Each row is a point on a landscape with many peaks, with its height.
From any point a climber steps to the highest of the 2 points nearest to it. It stops when none of these is higher. Distance is the straight distance between rows; heights are no part of it.
K618 height 225: [ -2  -4   2   5 -12   5  -6  24  -2   6  -1  -7   9  17   7  -6   2 -29
  36   5  12 -15  -2 -18  19  -7  35   8 -14  23  12  -4 -11 -10   8  26
  12 -12   7 -12   5  -1  20  -9 -10   7  -1   0   0  -1  15  -5]
K76 height 98: [  1   2  -1   0  -8 -11  22   0  16  -5 -25  14 -12  -5 -13  16  -2  43
 -31  -8 -19   2  11   2  -3  21 -17 -16  10 -14 -21  -7   8  -4  -8  23
  -8  17  11  16   7 -14   7  16  -2  11  -7   0 -10 -17 -52  -3]
K865 height 306: [ -6  25  32   5   0  10  16 -12  -4  -3  23 -40  19   5   5 -22  18 -23
 -23   6  -2   9   9  21 -34 -15  14  14  11 -24  -3  -1  -5  -5  25   0
 -23  24  -2 -17   1  -6   5  -8  24   3   7 -19  20 -21  -1  17]
K743 height 154: [ -3  -1  -1 -20  23  -5 -24  -1   9  19   0  -8   8  -4  14  -3   5   2
 -15  -5  18  -7  13  -1  -3  17 -15   8  -7  -5 -20  21   9   0  -2 -21
  16   5 -17 -21  10  19  17 -10 -19 -10 -14  12   6  12  12 -11]
K721 height 326: [  1   1  -3  -5 -11 -10 -21  20  -3   4 -14  10 -16 -20 -18   3  15  14
 -13  24   2 -12  -5   3  -2  17   4 -16 -15  -2  -5  -3  -8 -20 -34  28
   7  19  23  -7  -9 -10  30   5 -15   5   9  -4   1   1 -34  -6]
K657 height 646: [ 24  -2  11  17 -12   8  12  15 -11 -17   2  21  13   1  14  -4  -8   1
  19   4 -16  -1  -8 -11  25 -22 -12  -5   1  21   1  -6   1  11 -16 -22
 -14 -22  25   4   2  16 -16  11  50   8   2 -23 -12  -6  -5   4]
K502 height 265: [ -3 -10 -18   3   6  -3 -16  14  -8   7   0   2   4   8  12  21 -21  -6
  39  -1   7   2 -11 -30  11  -6   8   0  -2  -1  18  12   6   2  20   5
   2 -24  -3  13   0   2 -12 -11 -10   2   6  12  -1  -2  43  10]
K611 height 111: [ -5  -4   8 -27   2   8   1  -3  -2  18   0 -23   4 -10  34 -10   4  -9
  13  -4  -3  -8  19 -18 -12   7   0   4 -15  10  -7  18  -1   1 -11 -14
   1  12  -3 -45  40  21  27  -8   7  -7 -25 -11   4  16 -25 -24]
K832 height 465: [ 17   0   3   2 -14 -12  -7  21  12   1 -16  31  -7 -20  -1  21 -18  28
   8  15  -6   8  -3 -16  27   1 -15   0   7   7  -7 -10  -1   3 -22  -5
  15 -18  10  32 -14   2   0 -10  16  -5 -28  -1 -14   6  -8 -14]
K744 height 179: [ -2 -15   2 -19   8   0  -7  -1  -3   0   1 -13  10  -5  17  -7 -14 -14
   8  -9  18   0   4  -7 -10  11  12  14 -11   7  10  16 -14   3  -6 -11
   4  -5  -8 -10   7  12   1 -23 -14  -8  -4   3  -6  22  15   1]
K71 height 187: [ -4   7  23   3  -4  18  28 -25   0 -16  20 -18  -7 -10  -2  -5  -3 -20
 -23 -32 -13  25 -17  26 -28 -23  19   0  24 -23  16  -4  -7  13  17 -18
 -14  26  -8  13 -17 -10 -35 -18  14  -4   3 -17  -4  -6  15  32]
K451 height 521: [  0   2 -26  -5  11  -2 -16 -23  17  -1   7   8  -7   5  17  22   8  16
   1   9 -21  20   0   1 -15   9 -25  -3  -3 -27   3   5  24  18 -12 -24
  -4  12 -24  -7   4   6  14  14  -6 -17   6  25   0   2 -18 -18]
K104 height 94: [ -6  -4   9  -1  -2  21  -3 -22  23   0 -10 -17 -24  -7  -4  -1  -4  -5
 -24  -7  -9  -3  -9  19 -42 -21 -15  -1  27  -1  -3  26  12  12   3 -15
  -6  34 -16 -12  14   6  -8  -2  16 -29  -4  -3 -25  18 -10  -2]
K730 height 28: [ 25   9  -6   7   9 -14  -7   0  -1 -18  -8  14  -1   8  -7   8 -21   7
  -9  -1   5   2 -13   7  22  -3 -11   5   5   4  -1   1  -6  15  -6 -19
   9 -15  -1  28 -27  -8 -32  -9   3   6   4   2  -5   2  18  14]
K132 height 267: [-17   7   0  -3  -4 -22  -4   0  10  29  -3   0   6  -1 -14  -1   1   0
   0   3   9   5  12  -3  31  27   9  11 -10   5 -13 -23  -6 -11  -4   7
  18 -16   0  10  -4  -1  20   0 -35   4 -16  13  17  -3   0 -23]
K605 height 614: [-20 -14 -11  -9   8  23  11 -40   5  10  25 -11  -1   1  28 -20  -4 -31
  18 -12  -3  22  -5  -4 -34  -7  18  12 -13 -15  31  15   2  13  11 -23
  -7  -6 -43 -10  21   6  -5 -14  -4 -26  -7  17 -13  26  25  -3]
K857 height 405: [ -8  25  18  15 -13  -8  16   0  15  -6  11  17  -9   1 -21  -6  -3 -19
 -13 -10  -9  24 -11   4  -1 -21  14  -4  21  -9   3 -18 -10  -4  20  12
   2  -1   1  39 -22 -17 -23  21  -5  -3   2  -1  -1   2   6  12]
K590 height 77: [ 18  12  11   8  11   2  14 -12  18 -16 -24  -8  -7  11 -10   8  12  44
 -51   0   5 -17  19  24 -26  13 -25 -17  16 -18 -26   1   9  -3  -4  22
 -16  34   1  -4  -1 -16  -2   6   5  21  -8  -9   0 -21 -43   8]
K123 height 134: [ -9  -9  -2 -23  11  11 -10 -24  10  24   6 -17   5 -17  30 -16   0  13
 -18 -10   8  -5   5   7 -22   5 -19   4  -9 -14 -12  31  30   5  -5 -39
   2  15 -33 -34  16  19  -4 -17  -2 -33 -33   9   5  17   3  -8]
K565 height 256: [  0   7   4   6  -4   4 -24  22   3   2 -16  14  12  20  -3   3   1   0
  28  20   7 -17   0 -12  35  29   5  12  -1  36  -7  -8  -5 -10  -9  27
   8 -26  31 -12  -3   3  21   9  -3  16  10  -2   6 -10   6 -21]
K203 height 395: [ 12  -3   5  -3   9   2  -3 -12   2 -18  -3 -14  13  23   8 -11  12  14
 -19   1   4 -23  12  22 -18   5 -18   6  -2   3 -17  11  14   2  -5 -12
 -14  18  -3 -23   7  -4  -3  -6  10   3  12   2   3 -14 -22   5]
K861 height 379: [  9  -3   0 -12 -14 -10 -12  17  -7   8 -10   6  -3 -18  10   3   2   2
   8  23   4 -13   3  -7   2  10  12   0 -20  13   0  -2  -5 -10 -36   4
  30   2   2 -19  -2   2  27 -12  -7   1 -24  -5   2  22 -26 -22]
K698 height 394: [ -9 -11  12 -12   3 -15  10  11  -2   4   5   2  -9 -14  -1  11  -2  -3
   3 -22 -21  28  16 -22   5   2   0 -11   8  -4  -9  -2   1  10  -7 -18
  -6   1  17  11  19  22  17   9 -11   8 -10  -6   6 -11 -14  -8]
K976 height 136: [ -6 -12  -7 -27  17  -2  -9  22 -11   7  10  32 -10 -24  15  13  -5   2
  19   1  -5  11   1 -30   9  19  -7  -7  -2  -4  12   1  -3  -1 -18  -1
  15 -11   6  -2  11  23  22 -13 -21   1 -30  11  -6  22  15 -29]
K426 height 190: [-14   4   2  22 -22   6  10  21   5   5  -3   6  13  22 -14 -11   5 -24
  27  -2  19  -2   1 -10  27   6  43   3 -10  16  12 -34 -24 -21  19  47
  -5 -28  24   9  -1 -10   4  19  -5  21  13  -5  14 -13  15   1]
K242 height 304: [ 20 -33 -16  -5   4 -12 -18  26 -23   0  -4  16  -2   7   4  10 -14   3
  16   6  20 -26 -20 -17  19  -1   1  -4  -3  29   9  10  -6  -4  -1   9
   3 -20   7  11  -5  -4 -12 -23  -2  11   2   6  -2   0  29  10]
K812 height 347: [  9  16  24   6   0  12  13  -2  -3 -32   2 -24   4  17   6 -12   6  -6
 -16   6  -6  -8   2   8 -29 -16   3  -2  21   2  -3  12  -6   1   6   6
 -19  23   7 -21  -1  -8  -2   3  24  10   9 -22   0  -9 -22  12]
K898 height 272: [-16  -1  34  -6   0  -4   8 -11   5  20  14 -44  10  -2  12 -14   8 -15
 -12 -16   3   7  15   2 -17   0  13   4  -3 -22 -13  12  -5  -5  16 -12
 -26  26  -3 -15  25  10   6 -17  -3   7  -8  -7  25 -20   2  10]
K410 height 161: [ -2   4  -6  15  -3  19  12  -2  -8  -9  18  -7  -4 -16   8  -1  -2 -34
   3 -17 -12  20 -28  15 -12 -39  22  -4  15 -11  31   1  -1  17   8 -21
  -2   3 -17  15 -20  -7 -31   0  13 -15  22  -9 -14   6  23  37]
K464 height 566: [ 13   1   0 -16  16  13 -22   2   7   6 -12  19 -22 -29  10  17 -12  17
  -7   4   1  -8  -6  -3 -16  -7 -34   0  12   6  -7  25  12   6 -12 -16
  42   3 -10   4  -7  14  -1 -19  10 -24 -26  -4 -34  31  15  -7]
K176 height 157: [ 10   2 -18  16 -10 -35 -11 -15  24   7 -17 -10 -18  29 -25  15 -15  15
 -14  -1   8   9  -1  12  14  -2 -11 -10  12   1 -14   0  10   0  10  13
   0   4 -16  22 -22 -19  -4  -1 -25   5 -12  25   5  -5  -9 -11]
K555 height 129: [  8 -14 -27 -10   6 -29 -14 -13  16   9 -31   2 -14  18  -1  24 -13  43
  -7   0  -2   4   7  -2   5  27 -36 -10  14   5 -19  17  15   6   2   8
  -3   3 -11   5  -5 -14  12   0 -26   4 -16  28   3 -10 -33 -14]
K758 height 184: [  2  13  -1  11  -5 -45  23 -14   2   4 -10  -7 -18  18 -41   4 -19  18
 -20  -8   0  11   7   5  24  14   2  -7   0   3 -20 -14 -12   5  19  18
   1 -12  -6  34 -19 -21 -12   0 -31  28  -9  13  28 -16 -10  -8]
K189 height 214: [ 23 -12  11   6  -9  13  12   8  -9  -4 -20   8  -1  -6   8   8   3  20
  22   0  -6 -31  15 -18   9   4 -15 -11 -17  26 -14  -2  -1   3 -19   6
   0  -1  33 -18  32  31   7  17  41   7   1 -33 -19  -1 -26 -10]
K365 height 240: [ -7   5  23 -17  11  19   1 -12  -6   2  12 -41   6 -15  21 -15  -3 -19
  -1 -28  -2   1   5   2 -20 -26   3   7   8  -7  -3  27   6   7  16 -28
  -9  24  -6 -20  10  14 -10 -20  10 -14 -11 -21   4  -2  24  15]
K369 height 80: [-20  12   5   8 -17   5  23   3  11   1  24  -1   7  -2  -7   2  13 -33
  15  -7   1  30  -2  -1 -12  -4  33   7  -2 -31  29 -29 -24 -10  27  24
 -21  -2   3  17   2   0  -5  23  -1  -5  33   0   8 -12  22  22]
K573 height 235: [-11  13   2   2   5 -22  -8 -10   5  25   4 -20   3  -2 -11  -2  -6   2
  -7  -9  21  -2  10   4   4   0  22   4 -23 -14  -7  -8  -2 -12   7  -1
  18  -2 -15  15 -10  -3  -3 -17 -31   0 -17  12  19   0  24   0]
K389 height 434: [ 21 -10 -13 -22   9   2 -33  25   6  10 -13  18  -5  -9  20  14  -2  17
  12  25  22 -26   3 -13  -2  17 -14   4  -5  18  -2  21  -1 -10 -28   7
  32 -10  -4 -33  -5  18  26 -21  -6  -9 -23   7 -16  34   5 -25]
K344 height 464: [ -4  17  27  16 -31  -3  31  21   2 -12  18  22  -4   2 -11 -16   6 -15
  -9   3 -24  13  -9  -6  -1 -24  15 -15  30   9  -4 -21  -9 -17  13  14
  -8  -4  17  16 -20 -11 -11  38  23   9  -1 -19   8   1 -19   5]
K735 height 339: [ 14 -20 -15 -10  11   9 -16  20 -19 -20 -22   9  -8 -17  10  16   8  21
  -2  12  -3 -20 -10  -8 -15  11 -16 -19  -4   3   1  20   1  -2 -22  20
   1  21  24 -14   1   3  16   8   9  -1  22  -7 -15  -1 -25  11]
K987 height 241: [-13   3  12  -2  23 -13 -11 -16   2  19  12 -39   6   4   0  -5  11   8
 -36  -4  17   3  12  23 -26  10  -4   8  -3 -27 -13  15  15   6  23 -16
 -11  23 -23  -8   8  -2  -4 -26 -12   1   3  18  34 -24  13  12]
K643 height 372: [-13  28  23   0 -13 -17  31   5   8  -3   6  14  -8  -4 -45  -7   3  -9
 -17 -10  -3  16   9  -2  17   7  24  -5   7 -18  -4 -30 -37 -15  11  26
  -6  -4  18  41 -16 -19  -8  10 -23  25  -1 -14  17  -9  -1  17]
K663 height 180: [ 20   9  17  -1  -2  14   9  15   4  -3 -33  18   2 -11  -2  13   6  35
   9  11   5 -37  26  -7  25  25 -14  -7  -5  22 -30 -16  -8  -6 -26  16
  25  -9  30  -3  14  12  19  14  18  14 -18 -29 -14  -2 -37 -15]
K356 height 8: [ 23  13  -7  25   2 -15  -7  17   3 -14 -11   5 -12  20 -19   5 -21 -15
   5   1  21   2 -11 -12  26 -14  18  -1  -4   5  12  -9 -20   7  10  17
   9 -24   0  39 -24 -18 -31  -3   3  19   7  -7   5   1  31  17]
K304 height 709: [ -2 -17  -5 -10   4  19  -4 -18  -9   3  29  -9   4  -3  23 -13  10 -14
  15  -2 -14   0  -6   6 -28 -15  -3   2 -21 -20  24  23  17  11 -13 -42
 -21   8 -25 -39  18  21  -6 -13   6 -21   7  16  -4  19  11  -1]
K836 height 550: [  8  -1  30  15 -33   4  26   1 -10 -15   8  13  22   7  -1 -24  -2 -15
  14   5 -15  -3  -6   1  16  -7   7   4  -2  16  -2 -18 -16 -15  -6  -3
 -23 -11  29  -3   0   0  -6  18  33  15   5 -27  -5  -5 -19   0]
K458 height 160: [-12  -8  -9  -9  12   4  -6  16  -4   7   6  22   5 -14  10   7  -6 -13
  28  -7   8  27   3 -21  31  19  20   8 -14  -2  29 -20 -19   1  -9   4
  13 -35  10  15  -2  19  15  -8 -20  -2 -11   8   5  13  38 -21]
K360 height 223: [ -1   3 -37   4  11 -27 -10  -1  -5   2  -8   6 -10  22 -18  23  -7   7
  16  10  -8  35  -1 -12  36  19  -1  -8  -4  -4  10 -10   2  12   3  11
 -11 -23   2  20  -8  -5  11  22 -26   5  17  21  34 -11   5 -20]
K826 height 212: [ -2   0  21 -38  -1  18  -2 -15   0   4   0 -26 -13 -32  11  -9  -6  -4
  -6 -26   1 -19   9  -8 -20  -7 -17   6   5  -5  -6  27  -9   3   0 -12
  -1  34   5 -26  24  18 -10 -30   8 -23 -26 -23 -16  20   2   3]
K693 height 466: [-15  20  24   2   4 -15  15  -7  10  13  -5 -21  -2  -2 -12 -14   1  11
 -56  -8   5  12   4  18 -22   2   7   0  18  -3 -24  -2   1 -11  10   6
  -2  24  -8   8 -12 -27  -3 -10 -12  11 -17 -10  17 -14 -21   7]
K388 height 36: [-10 -15 -21  11  -8   0  -6 -18   0 -10  24  14  13  27  -1 -17  32  -8
  10  18 -16  14  -7  22   6  12 -12  15 -17   2  14 -29   5   9 -16  -7
 -17  -5  -3  -6  -3   3  16  24  12  -1  40  22   2  -6 -14 -13]
K960 height 59: [ 10  -1  -9  26  -2 -10  19 -12 -10 -29  24  18   7  45 -17 -14  30 -14
  10  20 -14   9  -1  19  21  -1   1  -2  -9   3   9 -17  -6   5  -1  -2
 -29  -5   6   5  -6 -13   7  29  13  16  34   6  20 -29 -17   0]
K359 height 613: [  3 -18 -24  -6  23  24 -18 -13 -12 -10  14 -18  -5   3  11  -1  14  -3
   2  19 -10  -7  -7  19 -40 -18  -4   0   1 -23  23  42  33  17  -2 -35
  -7   7 -41 -38  -2   3 -10 -12  12 -25  32  28  -1  12  13  14]
K922 height 544: [ 16  -7  -7   7  -6   1 -13  10   3  -7   2  22  16  -3  16   7  -8   5
  19  17  -4   9  -5  -7  25  -2  -7   8 -14   8   9  -7   5   7 -31 -24
   7 -21   8   2  -8  21   4  -2  18 -13  -3   0 -14  11   4 -12]
K722 height 198: [  6 -18 -16  -5  17   6 -10 -12  -3  -3  19   5 -29 -16  14  13 -17 -13
  12  -7  -9   5 -20  -3 -25 -13  -4  -4   5 -13  28  26  22  25   0 -35
  16  -3 -39   0   2  17 -25 -23  -8 -13  -7  15 -13  26  40   8]
K747 height 231: [  2 -19 -18   4   5  18  -8   7   5   9  12   1 -16  -8  16  15 -16 -25
  43 -15   3   5 -16 -22  -3 -27   7  -2   3   0  36   9   1  22  12 -14
  -2 -24 -23   2  14  23 -22 -14   8 -15   9   7 -23  19  57  14]
K314 height 526: [ 12   6   1   4  -3  17 -18  13 -11  -9 -10   3  11  -5  11  10 -17   9
  21  11  -2 -33 -15 -16   0 -24 -26  -3  18  10  -6  27  11  -7   9  -1
  -1  -3  15 -11  -5   2 -16  -6  16  -5   2  -9 -26  -2  21  10]
K254 height 186: [-10   8  24 -29   2  10   5   2 -17  -7  -2  -8   6 -26   6 -10  -4   0
  -8 -15   0 -22   7  -9  -2   6 -13   3   9   2 -19   9 -15 -10  -2   2
  -1  17  24  -5  15  -3   1 -16  -2   3 -14 -22 -11   1 -11  12]
K363 height 185: [ -3  12  -5   6 -27 -24   9  21  11   8 -10  28 -14  -1 -30   2  -3   5
  -3  15  -7  25   3  -5  38  -2  21  -6   8  10  -6 -25 -14 -13  -8  19
  13 -18  10  31 -31 -25  11  21 -14  -8 -25   1  18   6 -29 -21]
K575 height 305: [-19  12  -5 -12 -11 -20   2  -8  14  30   1   0   3  -3 -15 -10  23   8
 -31  14  -6  12  10  12  13  28  -4  10  -7 -10 -24 -31   1 -14  -8   7
   9  13 -11  -1   3 -13  41  17 -20   2 -13   1  27  -8 -38 -24]
K540 height 300: [ -5   5   1   6  -3  -1 -15   5   4   1  -8   4  13  21  -2  -8  23   5
   6  19   3 -26  12   9  18  27  -4   3  -6  22 -24 -10   9  -8 -13  15
   1   2  18 -26  12   2  35  21  -6  16  13   0  10 -21 -24 -19]
K746 height 391: [ 10 -23 -22 -31  25  21  -6   7 -21  -6 -15  10  -2 -22  28   8  12  23
  -6   0   0 -14   0 -13 -28  15 -21  -7 -13   4   3  27   4   8 -24  -3
  11  12   2 -31  18  22  13   4  14 -19   8  -2 -21  26 -26  -6]
K318 height 607: [  4   1  -7   7   8  13  -7  -1  13   9   9  18  19 -12  17   3 -10 -11
  21   0  11  13  -2   2  21 -15  -5  21  -3   8  15  -1   2  13  -8 -28
  23 -32 -19  10 -18  18  -8 -16   0 -29 -15   7 -22  15  40  -6]
K306 height 122: [-14  -7 -17  16   4  15  19 -19  16   5   7 -11  14  -1   4   5  -2 -20
  23 -35  27   8   6  11  -8 -17  34  10 -31 -22  30 -25 -12   0  29   1
   4 -16 -21  19  16   0 -23  -2  -1   0  15  11  -9   4  40  26]
K939 height 100: [-16  11  -8  15  -2   5  26   2  13   1   5  11  12  -8  -3  10   1 -23
  30 -30   9  34   3  -9  21  -4  36   4 -11 -22  28 -37 -28   0  25  12
   1 -28   4  38   1   0 -23  23  -6   7  15  -5   8  -4  33  22]
K8 height 71: [  5  -1   8   5  -6  12  13 -13   0 -13  -7   9 -11 -15  -4   1   2  14
 -31 -17 -23   6 -15  21 -26 -16 -21  -4  14   1  -2  -4  13  12 -10 -16
  -3  24  -1   6   3  -1 -22   2  24 -14   8  -2 -28   8 -25   5]
K684 height 404: [ 14 -24 -16 -16   6 -34   1  13 -15   9 -16  19  -2  -6  -1  24 -19  40
   8   5  -3   1   7 -17  35  18  -8  -7  -3  20 -11  -3   7   5 -15  -8
  13 -28  10  20   0   1  13 -11  -7   9 -29   8  12  -8 -17 -23]
K244 height 142: [-13  -3  18  10  -7  12  27 -21  -2   7  16 -15  21  -6   1 -17  -5 -25
   7 -38  11   5   4  11  -2 -21  20   9  -9 -11   7 -22 -14 -11  22  -3
 -11  -7  -4  17   8   0 -31 -11  -2   7  -2 -10 -13  -1  31  26]
K175 height 126: [  0  -8   8   4 -23  -9  28   7   0 -11  -9  33  -2  -4 -13   0   5  24
  -5   4 -19   5   2   2  20  22   2 -15  -1   8 -12 -25  -6  -7 -20   9
 -14  -3  36  16  11  -3  10  32  13  15  -2 -11   1 -12 -51 -11]
K557 height 207: [  8 -12 -18  -9  25 -14  -8  -3   5  14  10  -7  -2  -4   4   7 -14  -4
   3 -14  29   3   6   0   1   2  20   3 -31 -12  17  13  -2   4   0 -16
  26 -13 -31   4 -10  12  -4 -24 -34  -6 -16  19   9  21  46   4]
K766 height 88: [-28   1 -21   9   2  24 -16   1  -6  12  16   2  -1   0  13  -9  13 -29
  22  17  -8   9 -23  -5 -20 -16   9   0  -1 -11  30   7  10  -3  12  10
   8   4 -21 -12  -2  -1  14   7  -5 -25  11  25 -15  22  22 -11]
K882 height 492: [ 27 -14   0 -29  13   9 -25  16  -1   9  -3   7   1 -18  14  14  -3  28
   3  11  22 -38   6  -1  -9  -5 -21   4  -3   1 -15  39  11 -11  -8 -22
  32  -4  -1 -31 -10  23  -5 -33   1 -22 -26   3  -8  29  27   0]
K947 height 449: [ -4   5  -1   1  -4  -5   4  -5  19   5   1   5  -4  -2   8  17  13  14
   5  -2 -27  18  24  -9   3   7 -11 -11  -8 -20 -12  -8  14   6 -13 -19
  -2   9   3  -2  21  24  23  32   7  -8  -4   6   7  -7 -36 -24]
K131 height 133: [ -5  -5   3 -29  10  24  11 -10  -2  14 -13 -21   1 -27  25 -11  21  10
 -20  -6   1 -15  14  -6 -30  19 -23   6 -12  -5 -11  14  -5   1  -8  11
 -15  34   4 -44  51  15  20  -2  14 -17  -3 -23  -3   4 -39  -9]
K928 height 732: [ -4  11   9  18  -4  13  -6   0   3   2   1 -27   6   9 -10 -18  -7 -25
  -9  -8  19 -16  -9  11 -18 -34  31   3   1   6   6   4   5 -11  22  12
  17   3 -16   4 -24 -15 -18 -14   4  -3   4  -5  -9   6  28  23]
K448 height 164: [-30  13  27 -10  -7  16  15  -6  -2  19   7 -11  15 -21   6 -25  -2 -18
  -2 -26   7   0   7  -5   6 -15   5  12  12  12 -11  -5 -15 -15  18   3
  -6   1  10   5  12   0  -2 -12 -11  -8 -21 -18 -12   1  13   7]
K941 height 159: [  1  13  17 -17   6  24  23   4 -10   4 -22 -14   2 -25  11  -2  13  15
 -18  -4  -4 -31  22  -4 -14   9  -8  -7   3   3 -29   0  -6 -13  -6  19
   9  28  20 -24  33   1  19  11  17   9 -15 -40  -5  -6 -51   4]
K486 height 137: [ -3 -15  -9  21 -10  11   9  -5 -13 -13  15  -5  11  25  -1 -11   1 -28
  15   5   0  -2 -21   9 -10 -20  17   6  -7   1  29 -15  -1   1  20   7
 -20 -13 -14  11   3 -20 -23  -3  21   8  32  14  -7  -6  20  17]
K980 height 615: [  1  23  22  17 -14   4 -13  17  -2  -4  -3 -13   2   2  -8  -5 -18 -10
  10   8  -3 -16  -4 -14  -8 -22   4  -6  16   4  -9   1   5 -13  18  21
   3  -4  13   1 -15  -9 -12   3   7  15   5 -17  -6  -5  20  16]
K211 height 149: [ -8  -4   1   2 -20   1  -8  -6  27   5   1  -6   3   6   0  -7  -4  -9
  -4   6   3  14  -9   4 -12  15   9  16  -4  -4   6  -7  -8  -3 -13   3
 -11   8 -10  -2  -2   5   7   4  -7 -16  18  16  -9  14  -8  -9]
K16 height 85: [ 11  14 -14  17   8  -3  -7   2 -21 -29   6  10  -3  14  -9  10  19   1
   4  28 -19  -1  -6  11  -3  -7 -17  -9   1 -17  11  -3   9   8   0   3
  -7  13   6   2  -7 -11   3  22  15   9  38   4   6 -25 -10   6]
K183 height 48: [  9  -4  10  12   1 -15  12 -15  16  -8   5   4   4   7 -12  -1  -6  12
 -31 -25  -2  11   0  28   7 -12  -7  -5   7   2 -12  -7   9  12 -14 -27
  -8   4   0  16 -16  -2 -24  -3  -2   1  -5  10 -12  -4  -9   9]
K157 height 155: [  7   8   3  18 -23 -18  17   6   6 -19  -1  25   4  14 -18  -2 -10  16
  -7  11  -1   7  -6   1  36   1   0 -12  11   6  -7 -19 -17  -7 -17   9
 -19 -11  20  27 -22 -25  -9  14  -6  14  -8   1   3 -12 -14  -3]
K282 height 469: [ 11 -13 -12 -14  18  19 -22  -2 -12  -5   1   5   8   7  12  12  -2  11
  10   8   1 -35 -11  -1 -14  -8 -37   7   9   3  -4  39  26   4  14 -25
   1  -4  -7 -27   7  13 -25  -9   7 -15  18  17 -15   8  26  14]
K561 height 211: [-14   2   6   8  16   7  13 -29   2   5  16 -31   4  -1   4  -3   6  -9
 -23 -22   7  20  -1  35 -28 -15  22   6   7 -32  15   6  11  10  28 -21
 -14  20 -28   8  -8 -13 -27 -23  -6 -14   4   8  11 -19  24  28]
K290 height 163: [  0  -6  -1  27 -11  10  14  10  -1 -17   9  16  12  31  -4 -15  -1 -28
  31  -3  13  -7 -15  -9  27  -6  24   4 -11  11  25 -20 -22   0  11  26
 -26 -21  16  14   7  -4 -14   8  11  27  26  -4  -5 -19  31  19]
K895 height 222: [  5  21 -20   9 -16 -35   4   3  11   0 -29  15 -26  17 -50   9 -15  21
 -11  19  -6  19   9  -4  37  25  -6  -5  13   7 -18 -18 -12  -2   4  37
   0 -17  13  23 -31 -29   7  29 -21  17 -10   0  32  -7 -32 -21]
K591 height 112: [ -7  -3  -9   5   6  15  -9  10 -31 -12  20  -1   7   0   9  -9  13 -20
  19  13 -16  -3 -19  -1 -13 -23  -3  -1  -6  -3  20   3   6   6   6  -5
  -6   4   1 -11  -2   3  -1   2  14  -7  36   9 -11  -4  12  12]
K669 height 346: [ -6   3 -10  -2  -6 -20 -11 -19  15   2  -2 -16  20  23  -1 -14  15  21
 -22  11  10 -10  19  23  13  21 -18  11  -7   2 -29 -16  11  -3 -10  -4
  -8  11 -12 -14  -8 -10  23   8 -14   3  -1   9  19 -16 -24  -9]
K990 height 448: [  9 -18 -25 -22  21   8  -7 -16  -6  -8 -12  -3   4   5  24   9  14  38
 -19   2  -3 -13  14   6 -28  17 -28  -3  -7  -4 -14  18  25  10 -10 -13
   0  13 -18 -18  14   1  11   6   9 -14  10  13   0   1 -34  -2]
K644 height 537: [  0 -11  -6   4  21  19 -17 -14 -24 -11  12 -25   2  19   4  -4   6  -3
  -2   6  -1 -22  -8  22 -31 -24  -5   7  15  -3   5  32  31   8  28 -16
  -8   5 -24 -22  -6 -13 -28 -20  11  -6  27  16  -1 -11  27  24]
K390 height 352: [ 18 -14 -10   0   4 -22  -3   4 -30 -13  -6  17   1  14 -10  14  -4  26
   5  13  -1 -31  -6  -4  24  14 -23 -14  -8  19 -16   2   9  -6  -4   1
  -1  -8  17   8   5  -8  -7  -4   0  23   1   5  10 -18  -3  -3]
K111 height 620: [  1  13   8   8   8   2 -21 -12  -9  -5  -5 -28 -19  -2  -8  -2  -9 -10
 -28   5   1   0 -13  17 -40 -16  11  -2  15 -11   2  17  19  -2  17   1
  26  25 -16   5 -28 -25 -19 -14   6  -1   3  -5   2   2  16  13]
K310 height 266: [  3  11 -30   5  10 -24 -25   8 -10  -6 -23  15 -17   3 -32  14  -3  20
 -16  20  -5  21  -5   1  12  21 -18  -9   7   2  -5  -3   7  -4  -5  29
  -1  -2   8  12 -26 -22  15  24 -20   8  18   5  16 -10 -18 -12]
K323 height 534: [  3  11   1  -7  15 -11 -12   0 -13  -2 -20  -5 -10  -7  -8   0 -10  11
 -34  -2   0   2  -5   2 -16  -2  -7  -4  15  13 -19  13  15  -1   4   1
  26  10  -4  11 -21 -23  -3  -7  -6   6  -5  -9  -1   3 -13   6]
K707 height 415: [-22  16  30  -4  -7  -8  25   1  -4   4  13  -4  16 -15 -23 -17  10  -5
 -31   0  -4  15  12  11   2   9  13   3   5 -18 -15 -21 -21 -18   6   7
 -18  10  18  13   0 -11  12   4 -12  20  -1 -15  19 -19 -17  11]
K152 height 64: [-17  -5 -20  16 -10   6 -11  11  18  18   6  13 -13   4  -7   1   5 -27
  18   0  13  13 -15  -1   3 -18  25  -3  -6   2  29 -13  -3  -9  13  25
  19 -13 -18  20  -7  -5  -1  10 -14 -20   3  26 -14  21  26 -10]
K600 height 257: [ 12  -9  16   4  -7  -1   0  13 -11   1  -6  -3   0  13   8  -5  10  -1
  18   3   1 -35  11  -7   0   6  -5  -5   3  48 -18   4   5  -5  -3  12
  -2   0  18 -31  30   9  15   4   9  27   6 -17   1 -17 -23  -5]
K35 height 156: [ -4  11  17  18  -1 -31  38 -12  -1 -12   0   1  -2  33 -36 -16   2  -1
  -8   0   8   2  19   7  24  29  10  -9   7  20 -17 -24 -26   2   9  19
 -15 -15   7  10   1 -17   4  19 -25  51  -1  -5  34 -28 -18  -9]
K853 height 188: [ -6  -7 -21  -2  -1 -15  -7  19 -23   2   1  30  -4   2  -9  12   1  -2
  30  16 -11  20   1 -23  49  24  11  -1 -12   7  19 -22  -6   6 -13   0
   7 -32  23  16  -4   6  21  15  -5   8  -8   5  28  -1   6 -35]
K647 height 230: [ -2  -1   4  -4 -11  17  -5  22  -9  -9  10  -1   8 -15  17   8 -16 -24
  43 -11  -8  10 -10 -33  22 -10   8   4  10   1  20  -4 -17   7   4   6
 -11 -17  26   7   1  16  -3  -3  10  -2   7 -18  -9   0  36  14]
K285 height 119: [ -4   1   4  -5 -15  16 -15   2  30  19  -5  -8 -14 -13   3  -5  -6 -11
  -8   6   6  -3  -7  -2 -27  -4  -8   6   6   7   1  14   1   2 -14  -2
   6  18 -13 -26  12  21  17   0   8 -29  -6  -4 -30  39  -9 -21]

For each start below, name the point where the climber stops.
K306 -> K990
K941 -> K990
K647 -> K318
K766 -> K540
K747 -> K318
K16 -> K540
K410 -> K990

Call two points neighbours if one is among the 2 nearest of the other. Go from one point of each pair to the other, from neighbour to neighbour, staying as high as possible. Name the lowest point that can't be avoided.
K657, K928 -> K643
K304, K928 -> K282
K464, K451 -> K721
K318, K657 -> K922
